Points, in no order, along strands that fork and pass close to each other.
Two points are linked if the straight distance between their rows is under 34. Some points are linked to none.
pomis: [ -2 -36   3 -47 -11  -5 -42   0]
rud: [-28  -3   0   7 -13 -34   2   0]
feke: [  3 -18 -72  58   4 -16 -15 -12]
Kivek: [-20  19 -29  38 -10 -42  34 -66]
tof: [-26  70  22  30  26  68  74 -19]
Kalo: [  4 -38 -23  17   7   7 -53   5]
tave: [-35   7  31 -75 -25 -44  12  16]
pel: [ 78 -37  36 -62  10  10 -46   4]
Zufos: [ 13 -14 -21  41  17  28 -30  48]
tek: [ 10 -35 -15  19   5  19 -49  16]
Bokof: [ 19  31 -55  64  -2  -4  47 -43]
Biz: [19 44 -7 74 20 34 45 53]
Guko: [ 8 66 14 62 24 61 69 20]
tup: [-39  62  17  16  15  43  70 -48]
vepi: [ -8  59  -8  45  19  48  69 -36]
zime: [-15  27 -22  37  -5 -24  45 -72]
sepa: [-39  53  25  15  10  24  67 -52]
loka: [  5  35 -26  59   7  -4  45 -18]
vek: [ 63 -54  25 -27   1   8 -64 -16]
gid: [-12 -49 -28   6  -8 -23 -55 -36]
Nofat: [-10  -5  17 -32 -10   3  -7  47]
sema: [ -1 -52 -26   6   0 -12 -62 -31]
Vosis: [-1 67 22 53 27 61 76 10]
fep: [-6 29  1 46  2 -4 34 12]
tipe: [-28  -2   9 -11 -21 -35  -1   7]
Zes: [ 10 -48  13 -71 -16 -18 -50 -27]
liro: [-26  -4 -33  28 -13 -58   8 -51]
Ponag: [-32  17  35 -33 -28 -33  29  12]
Zug: [-29   9  26 -21 -23 -37  16  10]
Nusab: [ 7 16 -5 51 14 30  5 77]
Fad: [12 34 -1 64 17 24 34 64]
Paz: [-30  25  51 -40 -27 -34  40  10]
lekob: [-1 30 -9 53  4  1 44  4]
vit: [  5 -47 -21   5   4  -3 -56 -12]
Periv: [  41  -24   31 -102   12   -7  -38   -2]
zif: [-28  30  53 -64 -29 -34  46  20]
sura: [ 20 -25 -15  28  19  41 -44  42]
Gudiv: [-14 -26 -35  22  -6 -29 -27 -14]
Mapoz: [-34  62  -5  20  18  52  74 -58]
lipe: [-29  -7  26 -86 -25 -44   3  16]
Naf: [ -6 -12 -49  49   4 -17 -17  -6]
kig: [-29  -9  20 -96 -24 -51  -6   3]
Dovi: [ 53 -50  23 -50  -4   1 -57 -19]
kade: [ 69 -42  15  11  12  50 -58  29]
dite: [-28  20  41 -76 -26 -42  31  21]
Gur: [-18  10  25 -23 -19  -8   9  47]
dofuv: [-27  -6 -18  22  -9 -40  -1 -15]
ful: [-24 -21  10 -41 -17 -24 -18  12]
Mobef: [ 61 -40  30 -68   3  -1 -52 -10]
doduv: [ 12  -7 -14  41  16  36 -22  66]
vezer: [ 43 -54  -2  14  10  22 -67 -12]
fel: [ 78 -27  44 -85  15   0 -40   5]
nas: [ 1 23 -3 52 13 18 19 63]
dez: [ 32 -36  11 -16   7  27 -49  28]
vizo: [-12 -26  10 -57 -17 -16 -29  10]
dup: [-17  28  18  27  -3  -8  32  19]
bim: [18 62  8 70 27 52 65 38]
Tum: [-26 -11   8 -28 -17 -27 -11  17]
tavu: [-18 -21  14 -94 -19 -40 -24  -7]
Tifen: [-17  18  24   7 -11 -15  21  32]
zov: [22 56 -7 80 23 44 57 44]
Rav: [-17  74  21  43  29  70  76  -6]
kevo: [-28 -24  -6 -18 -18 -37 -24 -10]
losog: [ 12   6 -70  66   1 -23  15 -23]
Sig: [-19 -37 -30   6 -10 -30 -39 -24]
leka: [  9  -3 -76  62   5 -19   1 -13]
Miru: [-34  48  -6  17   7  18  63 -81]
ven: [ -4 -34  -5 -22 -12  -5 -41   4]
gagu: [  8 -17  10 -16   0  21 -30  47]
sodap: [-19 -38   6 -85 -21 -41 -33 -23]
Popek: [ 27 -42  16 -85  -4 -14 -45 -19]
Gubi: [ 4  3  0 33 12 30 -7 77]
Tulif: [ 49 -41  14   2  14  38 -56  25]
Metim: [-26  -4 -30  28 -11 -51  -3 -31]
pov: [ 17 -30  11 -19   3  25 -40  38]
mib: [-10 -43   6 -76 -17 -26 -41 -20]
vuv: [-36  68  18  21  23  59  75 -29]
pok: [-22  16  31 -14 -18 -13  21  40]
sazu: [ 16  18 -62  65  -1 -12  36 -32]
Rekig: [ 17  40 -41  64   5   6  49 -32]
Pak: [ 17 -29  -8  13   8  29 -44  26]
viki: [ 59 -23  36 -97  15   1 -37   3]
zevu: [ 52 -57  12  -9   2  17 -64 -11]
Paba: [  35  -35   27 -101    7  -16  -43  -18]
zut: [ -8 -23  -9   0  -5  -6 -33  11]
Voku: [-15 -15 -41  34   0 -29 -21 -12]
maku: [-36  48   9  18   6  17  61 -68]
lakob: [-21   6 -36  36  -7 -51  18 -59]
lon: [-19  56 -18  32  15  51  73 -57]
rutib: [  1 -10  12 -25  -3  14 -19  53]

A fork is a point with three links, a tip a point with one. Leave the first point through the second and follow the links. Name the first fork or tip that comes.
vepi, lon | tup
Gur, Nofat | kade
zime, Kivek | tipe
tipe, Tum | zut
dofuv, Metim | zime
fel, pel | vezer

Name the points in between on the shortest way along the links from the first point to the second, in order.
rutib, dup | Nofat > Gur > pok > Tifen
liro, Tum | Metim > dofuv > rud > tipe
lipe, Paz | tave > dite > zif
Paba, Mobef | Periv > viki > fel > pel
Voku, losog | Naf > feke > leka
gagu, Tulif | pov > dez
